A landscape with many valleys, sampled at points; each row gives a point and its height.
A ball rolls from a point to the lowest of its 6 nearest points, and stops where none of them is lower. Distance is the straight distance between rows; heights are no part of it.
q68 h=155: [129  75 117 137  94 124 170 153  92 105 145 101 101 150 168 151  95 142
 147  82 160 109 148 107 116]
q513 h=442: [166 129  96 138 196  92  96  97 133 128 163 138 102 178 134 167 152 166
 122 150 222 192  83 125 122]
q956 h=213: [133 149 162 129  76 140  68 113  94 165  99  98 117 148  91 112  93 149
 110 173 106  51 107  80 131]
q211 h=159: [135 164 110 132 150 158  88  87 149 134 140 175 137 141  97 119 155 150
  81 144 128 160  88 136 143]
q60 h=149: [ 90  92 142 187 132 147 217 153 108  87 128 117 121 115 190 129 102 137
 110  52 149 110 170 129  80]
q339 h=83: [115 157 160 110 137 127 139 138 139 120 120 129 160  82 145 105 147 105
 124 116  83 146 166 162  96]
q602 h=102: [ 75 117 171 114 103 123 183 135 123 117 128 124 102 120 155 102  83 153
 137 108 134  50 137  94 155]
q138 h=122: [114 107 120 133 139 108 169 105 121 103 132 156 157  78 172  89 134 125
 128  50 168 127 175 136  98]
q29 h=100: [137 147 107 132 219 107 140  90 165 124 130 141 140 125 138 146 143  98
 135 158 145 207 100 141 146]
q412 h=93: [120 139 195 138 126 146 129 192 163 125 103 112 142 106 135 118 139 100
 138 179  74 164 155 167 121]
q775 h=246: [157 139 105 141 134 167  97 127 126 150 147 137 140 193 100 139 141 135
  82 144 112 149 106 130 136]
q947 h=419: [153 126  92 156 133 146 100 118 100 146 146 139 120 187  99 139 157 133
  76 134 154 133 107 132 115]
q580 h=239: [174 149 100 129  92 163  85 138 171 143 119 164 128 160  93 129 139 160
 123 200  66 209 103 145 172]
q800 h=92: [137 141 128 124 133 131 135 135 107 134 129 126 171 145 124 116 134 121
 120 115 102 134 154 146  91]
q977 h=174: [157  80  82 135  86 128 157 137  68 121 144 114 118 142 147 156 137 128
 117  95 153 119 147 121  86]
q933 h=64: [ 85 133 178 102 122 106 194 157 149 124 138 111 122 122 144 100  76 145
 151  97 115  96 155 101 146]
q104 h=113: [140 157 160 130 131 177 104 184 165 140  98 128 134 133 122 136 122 104
 141 163  72 168 122 155 147]
q576 h=82: [109 138 158 153 145 161  92 142 198 124  98 160 135  67 132 102 173  85
 121 162 116 177 128 178 161]
q906 h=181: [ 80  79 124 165 113 135 210 159 121  83 137  68  84 121 158 160  78 125
 160  61 153  71 133  97 111]
q382 h=111: [158 137 121 158  82 161  84 134 194 132 114 178 121 105  93 122 156 153
 118 211  95 209 112 165 164]
q455 h=86: [106 154 192  90 114 100 159 149 151 128 128 110 132 113 132 104  89 148
 165 112  97 105 151 116 145]
q689 h=96: [116 119 125 102 186  77 154 105 172 108 125 135 163  77 153 112 144  47
 142 108 131 165 135 155 107]
q780 h=112: [129 118 158 115 123 107 166 142  96 128 136  99 164 149 148 105  97 133
 142  97 125 120 164 129 119]
q592 h=141: [121 121 145 120  45 125 119 124  77 150 134  89 108 151 137 111 108 157
 110 166 113  46 122  66 125]
q56 h=235: [134  94  87 107  72 133 159 150  79  97 127  95  84 138 168 178  90 149
 171  71 156  63 116  83 130]
q399 h=188: [102  79 115 148  95 147 179 162 101  74 124  87  80 146 175 162  82 136
 155  70 167  72 126  98 121]
q886 h=117: [ 67 141 195 120  85 143 191 162 148 172 127 123 118 102 139 103 108 148
 109 135  45  62 161  61 159]
q945 h=160: [157 158 142 124 133 167  92 155 154 140 111 134 130 168  93 127 103 127
 125 158  75 158 115 135 174]
q516 h=25: [137 133 132 114  97 136  70 124  72 139 118  95 101 162  84 126 104 133
 129 142 123  58 102 123 154]
q106 h=433: [162  87  76 125 102 120 116 149  78 131 144 101 113 179 109 173 141 125
 112 109 135 113 121 133 100]
q891 h=114: [126 116 155 190 132 153  87 125 213 143  95 185 155  57 115  96 164 134
 134 176 118 185 141 173 182]
q23 h=583: [146 113  74 123 163 108  90 101 123 127 153 161  90 147 102 175 174 142
 111 127 206 131  92 132 103]
q421 h=119: [115 147 167  96 120 116 117 146 126 139 125  93 141 129  97 116  82 135
 152 124  99  99 144 124 139]
q108 h=148: [115 109 144 110  85 110 131 136  85 122 136  96 115 148 135 115  90 149
 151 110 144  70 133 108 145]
q334 h=189: [140  78 110 113  77 118 147 145  80 108 142  96 110 169 159 147 105 138
 155  92 157  90 135 103 137]
q680 h=157: [146 156 160 120 135 156  91 168 154 150  98 112 123 147 100 131  95 113
 158 155  76 150 114 140 156]
q690 h=182: [142 159 158 102 127 156  80 151 140 144 102 120 118 147  88 121  85 132
 143 152  88 110 107 125 161]
q48 h=222: [155 135  91 149 220  93 130  81 136 131 155 142 138 179 141 168 157 169
 132 151 203 200 104 125 120]
q471 h=118: [133 139 115 144 228  84 178  97 146 117 116 129 169  74 150 139 152  74
 146 136 135 191 137 161  99]
q187 h=97: [130 153 110 125 203 119 114  90 172 122 141 154 137 116 122 139 147  95
 122 129 152 164  96 136 143]
q591 h=269: [149  97  93 141 114 126 119 121  79 134 144 135 136 148 110 141 166 122
  98 107 146 105 140 143  79]
q774 h=161: [105  86 134 149 109 130 191 156  94  99 133  92 107 146 180 126  78 141
 145  80 160 101 145 114 124]
q739 h=91: [119 159 121 119 180 128 107 101 164 116 113 151 150  87 129 125 159  86
 109 116 118 153 128 153 130]
q885 h=116: [129 103  87 124 187 103 122  84 129 131 139 133 147 125 110 125 153  99
 117 107 190 129 123 142 103]
q547 h=223: [144 119 116 100  62 126  79 116  50 128 125  87  93 150 109 138 116 150
 128 151 121  47  98 107 129]
q578 h=98: [128 155 125 126 162 128  95  99 199 119 133 174 118  93 128 119 160 105
 137 167 131 200  94 151 170]
q430 h=198: [149  96 115 106  81 119 109 133  71 122 144  81 121 164 121 133 101 141
 158 112 139  80 126 129 145]
q624 h=95: [129 131  99 122 190 113 130  90 138 125 135 151 162 103 110 118 152  91
 119  97 148 139 134 144  99]
q853 h=168: [131  93  76 137 161 101 115  92 115 123 154 138 114 122  99 148 154 108
 113 108 197 128 117 140  87]
q20 h=192: [108 161 178 102 101 132  83 137 131 159 100 107 123 124  87 111  93 154
 137 157  82  76 125 102 130]
q400 h=67: [128 138 152 161 131 171  85 155 185 131 106 167 120  83 133 113 168 112
 117 182 100 184 128 176 157]
q184 h=106: [130 119 126 136 116 107 158 122 109 119 129 137 167 115 150 108 142 132
 106  81 139 119 171 144  89]
q504 h=127: [139 139  95 155 234  96 157  90 127 137 141 143 142 152 138 167 153 132
 125 144 175 190 109 141 113]
q572 h=109: [144 170 132 133 142 164 105 132 137 149 120 151 154 132 110 131 148 112
  95 144  85 152 117 147 124]
q431 h=103: [124 133 151 135 125 115 197 140 106 118 130 137 166 111 160 103 127 147
 124  92 121 132 185 134 100]
q35 h=142: [143 121 133 120 122 131  94 135  92 137 127  88 133 184  93 116 107 129
 142 125 118  98 128 139 150]
q702 h=71: [122 157 155 136 143 162 109 153 164 119  99 148 142  85 141 118 159  95
 115 158  80 169 138 172 125]
q343 h=90: [106 137 146 144 171 132  96 124 205 120 116 156 121  74 143 120 155  58
 134 162 136 187 117 164 166]
q280 h=29: [145 153 131 154 120 175  93 148 170 127 104 169 129 107 130 119 153 132
 114 192  88 192 119 149 156]
q899 h=140: [131  77  99 149  89 138 163 143  80 107 141 134 120 118 175 137 130 128
 124  71 161 121 156 126  89]
q65 h=167: [104 163 195  91 121 128 111 167 160 142 117 104 119  96 102 112 102 126
 164 151  81 102 128 116 141]
q616 h=653: [151 100  48 120  95 111 116 122  74 136 141 141  98 138 108 208 168 134
  91 106 151 116 111 118  69]
q236 h=79: [ 93 150 184 135 146 137 118 155 162 119 102 124 144  61 142 108 167  92
 127 146  90 154 166 186 102]
q769 h=199: [150 128 131 115  31 126 109 119  61 158 119  86  97 165 137 138 117 143
 104 166 108  43  92  62 126]
q477 h=283: [139 143  89 145 174 147  86  84 125 135 144 156 136 156 101 133 173 143
  90 128 166 146  88 131 127]
q597 h=108: [132  87  85 132 151  95 132  93 121 115 145 145 142 109 123 117 146 103
 134  81 203 119 144 141  92]
q837 h=84: [ 60 140 184  93 114 120 194 151 147 140 128 139 114  84 146  96  92 149
 137 115  91  75 156  83 154]
q433 h=88: [119 148 136 115 180 112 125 108 175 104 119 151 149  80 132 117 161  75
 124 113 112 152 132 173 123]
q53 h=183: [ 97 157 195 111  77 128 134 137 131 172 117 111 124 113 114  95 110 161
 119 163  73  65 146  68 132]
q231 h=104: [132 103  93 122 176  87 169  94 141 114 132 141 173  88 133 109 137  82
 143  77 178 135 156 144  91]
q544 h=152: [158 158 102 141  77 142  72 124 190 126 119 181 115 121  93 122 152 158
 117 204  93 206  98 151 150]
q300 h=335: [154 100  88 101  84 117  95 137  68 127 142  78  97 173 101 160 117 143
 143 119 130  74 110 126 142]
q858 h=101: [134 146 107 135 230  92 161  93 153 117 131 139 161 104 142 147 146  82
 137 145 145 200 113 144 117]
q840 h=89: [114 147 184 108 127 111 182 162 128 119 130 113 151 103 159 112 125 129
 147 120  81 151 171 141 102]
q105 h=289: [155 163  96 121 173 119  87  72 176 124 157 158 124 153 108 132 148 164
 141 160 174 189  84 119 150]
q520 h=120: [ 76 149 182 114  85 116 160 132 120 156 128 130 117 105 133  94  99 164
 119 128  86  56 143  70 146]
q157 h=94: [112 128 137 141 206 104 136 120 169 113 113 137 152  80 151 119 160  51
 143 161 126 203 114 160 139]
q552 h=245: [163  79  87 129  87 117 123 140  80 138 150 102 129 173 131 154 134 124
 122 111 146 112 134 138 103]
q505 h=105: [ 66 148 202  89 100 125 165 159 161 156 130 130 103  78 136  97 114 143
 163 142  74  85 153  92 142]
q394 h=110: [131 139 176 181 138 184  94 170 184 139  84 156 139  91 136 105 152 119
 130 187  95 181 144 169 154]
q230 h=209: [137 107  93 133 207  97 122  93 135 127 150 148 120 157 107 152 142 117
 120 129 215 152  98 135 110]
q673 h=121: [143 167 104 123 137 152  73  87 191 128 130 184 117 104 111 116 159 140
 125 172 109 197  95 139 156]
q44 h=125: [ 62  94 155 152 126 132 206 136 125 104 135 101  95 128 161 108  71 142
 137  85 151  56 133  97 141]
q842 h=115: [137 126  89 146 235  88 168  87 139 131 127 134 161 122 125 152 146  92
 130 124 175 180 119 146 103]
q745 h=124: [115  87 128 158 109 143 191 140  91  99 133 130 141 119 184 114 112 141
 121  68 147 115 178 134  90]
q896 h=128: [ 98 142 176 108  69 115 125 118 102 157 117 102 121 125 118  92  96 157
 118 151 103  55 134  75 132]
q969 h=339: [163 108  61  93  56 119 122 135  69 122 127  93  88 156 125 191 103 152
 162  82 143  82 120  99 136]
q66 h=123: [141  92 124 134  97 117 154 133  80 118 141 110 154 159 150 114 120 136
 135 101 143 120 163 134 107]
q408 h=264: [158 154 126 123 134 163  64 142 120 140 125 119 126 185  83 120  93 148
 132 138 115 109  97 128 183]
q882 h=107: [144 131 136 126 130 132 115 144 102 136 133 101 163 170 109 116 121 120
 113 118 114 124 140 137 116]
q845 h=80: [156 113  53 114  56 131 152 151  76 126 121 105 106 153 149 210  96 158
 155  55 149 118 137  86 118]
q185 h=65: [ 86 134 173 127  58 128 164 130 105 162 127 115 120 137 143  97 103 159
  97 149  94  56 143  54 149]
q522 h=179: [161 179  96 120 120 155  74  76 187 124 151 189 132 134  88 113 162 175
 113 178 123 194  89 130 144]
q647 h=248: [141  97  93  96  66 124 122 132  64 112 136  89  84 146 142 156 113 142
 162 106 145  72 114 103 137]
q319 h=219: [137 144 110 145 162 136 101  96 119 129 133 164 141 150 100 138 161 126
  84 117 143 130 105 141 115]

Call two points neighbours if one is among the 6 nearest of the other. Go from one point of each pair to the other, from neighbour to neighbour, staying as low as possible. Name the highest point that can't be avoided.
q516, q280 => q35
q185, q933 => q602
q933, q845 => q68
q280, q933 => q840

For each start below, name the point where the ball stops.
q319 => q280
q48 => q280
q105 => q280
q513 => q280
